Each scene shows the same named points in several views. A view is turned or mirrored, shifted and resized as a whole, has a little noise and may leave points out.
(in the rows, 128 means zero)

Scene 1
View 1
J_475: [119 114 123 139 112  90 127 110 130  97 153 113 124 145 101 170 148 125
 138 134 166 131 120 108  94  95 142]
J_944: [125 161  79 150 132 151 134 102 117 143 159 134 127 160 123 165 105 116
  87  94 123 117 108 163 120 148 158]
J_118: [124 124 125 126 179 113 132  97  96 158  95 127  87 160 126 104 132 116
 125 132 121 125 131 161 113 185 157]
J_948: [116 136 139 155 137 161 138 103  59 125 146 135 129 174  87 155 137  95
 134 107 120 134 126 129  98 138 141]
J_969: [109 114 131 130 139  82 119 100 113 109 120 111  96 169 113 141 164 122
 142 147 165 135 126 109 101 123 138]
J_968: [130 120 121 158 143 120 137 106 110 127 131 127 117 158 103 137 143 116
 123 132 119 139 129 137 114 138 145]
J_925: [128 134 105 143 126 122 137 109 116 125 147 128 120 144 115 158 121 118
 112 112 138 121 115 138 104 132 155]
J_610: [107 148 105  86 136  97 127  99  89 135 115 122  74 148 153 144 113 120
 116 102 184  93 101 132  85 161 167]
J_584: [117 137 102 150 120 116 125 104 124 113 155 120 124 164 111 170 138 121
 114 122 148 130 115 126 110 114 144]
J_813: [118 145 111 146 140 146 133 101  90 136 143 133 120 168 110 153 125 107
 113 107 127 125 118 145 109 147 149]
J_894: [125 139 101 147 146 131 129 102 123 142 144 127 124 158 112 150 122 119
 109 116 123 126 121 158 118 145 152]
J_401: [113 130 123 132 124 109 132 105  88 109 131 124 100 163 117 152 144 112
 127 121 160 124 115 109  94 128 146]
J_645: [111 148 103 141 115 121 135 104  78 106 133 131  91 180 132 156 139 108
 104 112 158 123 104 106 103 134 145]
J_569: [144 120 105 161 139 121 142 111 138 137 143 131 130 134 107 142 121 125
 110 124 108 132 126 157 118 140 157]
J_514: [131 163  68 148 119 143 138 107 126 138 162 137 123 148 133 171  96 120
  77  90 130 112 102 160 118 143 163]
J_228: [ 97 154  89 112 136  93 113  93 110 123 121 116  75 184 152 149 138 123
 104 122 181 112 103 125 109 147 149]
J_509: [114 145  98 137 128 116 126 101 111 121 141 124 105 168 126 157 132 119
 107 117 152 123 111 131 109 135 149]
J_556: [124 121 105 139  97  94 124 114 161  99 183 111 149 125  96 196 130 134
 129 120 170 122 114 120  94  78 149]
View 2
J_968: [137 165  99 119 110 107 155 138 127 131 129 165 141 113 116 107 137 104
 113 163  98 158  80  88 132 119 164]
J_569: [132 156  79 119 116 106 131 136 143 147 131 167 119 103 131 119 145 112
 128 169  99 150  68  95 140 134 164]
J_645: [149 175 123 115  95 118 151  91 107 119 122 150 138 132  96 109 120 113
  84 128 111 139 107 117 110 148 164]
J_514: [125 164  75 125 121 112 115 100 137 152 112 145 108 123 139 139 145 136
 108 147 114 115  70 126 125 190 169]
J_556: [126 201 113 124  72 122 111 100 132 153 167 178  70 150 115 140 142 125
 147 170  89 171 141 106 148 150 148]
J_813: [124 178  97 115 134 106 149 124 126 133 113 150 139 133 117 119 139 116
  99 145 111 131  77  96 123 145 164]
J_969: [163 181 114 104  80 114 173 117 110 109 154 160 139 127  93  97 115  95
 126 149 114 181 116  90 145 116 159]
J_894: [131 169  79 118 124 105 144 129 133 138 123 152 129 123 130 121 142 118
 121 158 114 140  72  98 139 152 165]
J_944: [121 169  77 125 131 109 130 114 135 147 109 143 122 129 138 134 147 133
 106 150 115 118  66 114 127 180 168]
J_610: [170 168  90  69 126 107 141  75 117 107 138 134 120 115  84 110 103 103
 123 102 155 128  92 113 137 160 159]
J_925: [133 171  96 113 113 111 129 112 131 139 132 159 114 122 115 123 136 116
 117 149 106 142  89 105 131 146 161]
J_228: [174 174  92 103  89 116 168  85 105 105 135 130 139 129 104 107 107 113
 115 121 146 146 100 119 140 174 168]
J_475: [142 192 122 115  74 119 139 108 120 132 161 173 103 138 100 118 130 109
 130 160  94 177 132  98 139 125 152]
J_948: [108 191 124 112 145 103 155 136 122 131 109 162 148 146 102 115 146 108
  84 148  92 135  87  80 110 114 157]
J_584: [134 186 106 127  90 117 144 113 121 136 136 159 119 140 119 122 137 121
 115 158 101 156 107 106 133 152 161]
J_509: [146 175  98 116 100 114 149 104 118 126 129 147 129 130 113 116 128 117
 110 143 117 144  95 110 131 158 165]
View 3
J_584: [157 136 136 154 114 118  92 116 146  86 121 123 116 108 153 116 163  93
 107 144 122 143  93 150 131 135 113]
J_514: [109 141 159 144 115 124  63 125 149  75 125 138 153 152 182 117 131 106
 100 132 119 150  83 154 122 114 138]
J_118: [177 140 153 121 128 145  91  92 119 160 108 145 163 139 148  97 178 131
  94 103  82 134 142 117 131 134 154]
J_228: [135 164 181 142 133 145  94  84 138 109 133 151 127  79 159 117 183 126
  99 134  96 160 117 136 108 140 105]
J_894: [153 135 140 136 116 127  78 114 135 104 112 125 143 143 161 111 153 109
  97 127 116 139 101 134 135 132 141]
J_968: [186 124 129 143 112 125  95 114 132 118 106 121 136 128 145 103 169  95
 105 129 106 132 119 146 142 127 139]
J_569: [164 127 130 148 104 117  82 131 133 113  97 126 157 145 150 114 152  90
 106 123 116 128 100 136 130 128 150]
J_475: [177 135 120 176 109  96 113 126 153  99 121 133 106  86 127 120 179  79
 123 145 120 132  90 150 121 148  97]
J_969: [192 141 137 154 120 124 117  98 134 127 117 134 112  75 127 111 199 101
 111 135 101 137 123 135 124 151 105]
J_948: [185 113 114 129 131 115  97 102 154 103 143 120 105 155 157  76 162 117
 104 130 101 138 121 167 170 126 128]
J_610: [123 163 175 145 143 120  97  90 154 134 152 184 143 109 151 108 177 139
 111 113  77 149 115 136 101 143 108]
J_813: [157 129 138 131 126 125  83 104 145 102 131 128 128 147 165  95 156 118
  99 128 106 145 111 151 147 126 134]
J_509: [147 144 153 146 122 128  90 105 144  98 127 135 126 110 159 111 166 108
 104 136 108 148 106 149 126 131 117]
J_401: [169 136 141 152 127 117 107 101 150 112 138 144 113 101 143  99 181 108
 115 133  95 143 118 160 131 133 107]
J_556: [150 140 114 185 103  79 100 145 162  77 120 131 108  97 132 135 160  70
 123 151 142 131  56 142 112 156  95]
View 4
J_118: [151 103 112 122 164 178  91 156 146 154 180 102  82 148 136 102 176  91
 156 148 114 120 129 128 114  91 148]
J_584: [145 106 102 150 136 129 142 115 128 166 130 122 112 126 149 175 117 110
 100 116  82  84  72 121 124  32 100]
J_944: [194 109  88 132 126 115  89 159 179 167 131 114 110 107 144 162 133 139
  98 139  89  59  73 108 100  43 131]
J_569: [168 159  97 149 141 151  99 134 155 177 146 117 107 110 150 162 128  90
 110 141 121  93  91 134 122  62 122]
J_925: [172 113 106 151 139 133 126 124 147 166 129 111  98 129 147 155 125 105
  97 134 101  81  74 123 120  56 110]
J_556: [150 130 104 186 119 130 154  79 121 174 112 121 114 131 157 198  85 101
  35 121  83  89  52 150 165  23  53]
J_610: [172  28 125 148 144 137 113 124 149 129 140  94  65 197 148  89 153 127
  91 154  83 110  75 132 125  74 124]
J_813: [174 100 104 129 143 133 129 149 149 169 139 101 101 114 130 149 149 111
 124 128  91  64  93 102 104  62 117]
J_228: [131  34 109 141 144 129 116 124 131 130 144 123  92 180 161 124 136 137
 112 128  61 115  71 125 116  31 131]
J_475: [130 111 116 171 141 143 173  82 102 166 126 118 103 144 151 173 106  83
  85 114  90 102  71 139 150  40  73]
J_509: [151  82 106 143 142 128 128 126 137 153 135 118 102 143 151 150 129 118
 110 125  81  90  74 118 115  42 120]
J_968: [145 134 108 140 155 154 134 128 127 172 148 115 104 118 142 156 137  81
 140 124 112  93 101 120 115  63 119]
J_514: [202 108  89 145 122 103  83 149 186 162 119 119 108 118 156 163 120 143
  82 145  93  62  52 113  99  37 136]
J_645: [150  56 120 145 153 112 164 113 123 149 118 113  93 155 149 140 129 111
 132 116  85  80  61 100  97  47 125]
J_401: [144  75 123 149 152 136 167 106 114 156 130 107  89 153 142 139 134  93
 121 119  90  91  80 116 120  59 103]
J_894: [167 123  95 136 137 143 101 148 155 169 148 114 108 114 141 157 138 113
 111 135  96  83  94 121 117  52 121]
J_948: [172 105 116 124 153 137 176 144 128 184 132  87  99  99 108 155 157  89
 140 115  96  44 105  85 102  77  97]
J_969: [105  86 121 151 159 163 163  97  92 154 154 117  95 162 148 141 134  81
 128 113  86 126  99 136 141  51  96]
View 5
J_813: [151  88 100 125 119  79 161 125 136 101 106 101 164 137  96 131 103 130
 139  67 112 144 129  83 122 138  97]
J_118: [140  93 112 160 152  90 166  96 214 123 111  90 153 118  34  86  74 110
 175 103  94 121 205  62 107 143  94]
J_969: [125 125 119 177  92  98 186 125 175 125 108  72 120 147  48 109  76 198
 243 102 135 176 117 115 110 134 106]
J_475: [140 128 113 178  95 101 201 130 126 111 134  82 118 150  81 152  83 227
 211  81 124 187  71 145 106 106  98]
J_556: [152 133 107 188 113 117 196 147  95 105 170  89 115 136 123 182  70 235
 176  64 105 195  28 163 113  79  93]
J_645: [148  93 100 108  83 119 155 127 151 120 100  83 137 167  94 143 142 152
 220  70 134 149 103 105 131 136 111]
J_968: [146 109 125 169 109  82 176 106 141  96 111  90 159 148  58 130  90 166
 159  82 106 159 146  85  85 128  89]
J_569: [159 109 122 183 139 102 168 102 136  93 145  98 162 134  76 149  80 156
 126  73  76 151 143  88  80 103  80]
J_509: [147 104 106 145 112 124 149 133 152 117 130  89 143 141 103 141 103 147
 185  71 109 154 108  98 124 121 104]
J_401: [143 101 101 131  98  96 184 122 156 119 105  84 129 152  74 130 112 176
 217  82 132 154 110 119 123 133 105]
J_228: [131 106 101 138 108 156 125 148 201 145 124  76 122 133 105 116  99 125
 245  87 123 150 108  91 153 133 122]
J_894: [151 103 111 160 132 101 152 125 142 101 132  99 163 127  97 136  80 132
 132  70  91 151 130  80 109 121  94]
J_925: [156 103 102 148 126 109 170 122 139 108 138  95 141 138  98 151  99 162
 162  69 100 151 109 111 113 110  93]
J_514: [171  89  97 130 141 145 122 132 126 103 158 107 163 131 149 175 117 108
 117  44  73 136 101  85 125  99  95]
J_610: [148  82  71 108 157 142 163 127 221 157 137  88 104 114  94 120 107 123
 234  89 109 113 127 121 168 120 112]
J_944: [162  89 100 132 136 118 128 135 126  98 140 107 172 127 137 157 105 107
 109  50  84 140 113  74 124 115  95]

Which points are out of place in each view (at most two, in the order of its rows)? Write - if all are in place.
view 1 => J_645, J_569
view 2 => -
view 3 => J_475
view 4 => J_228
view 5 => J_509, J_925
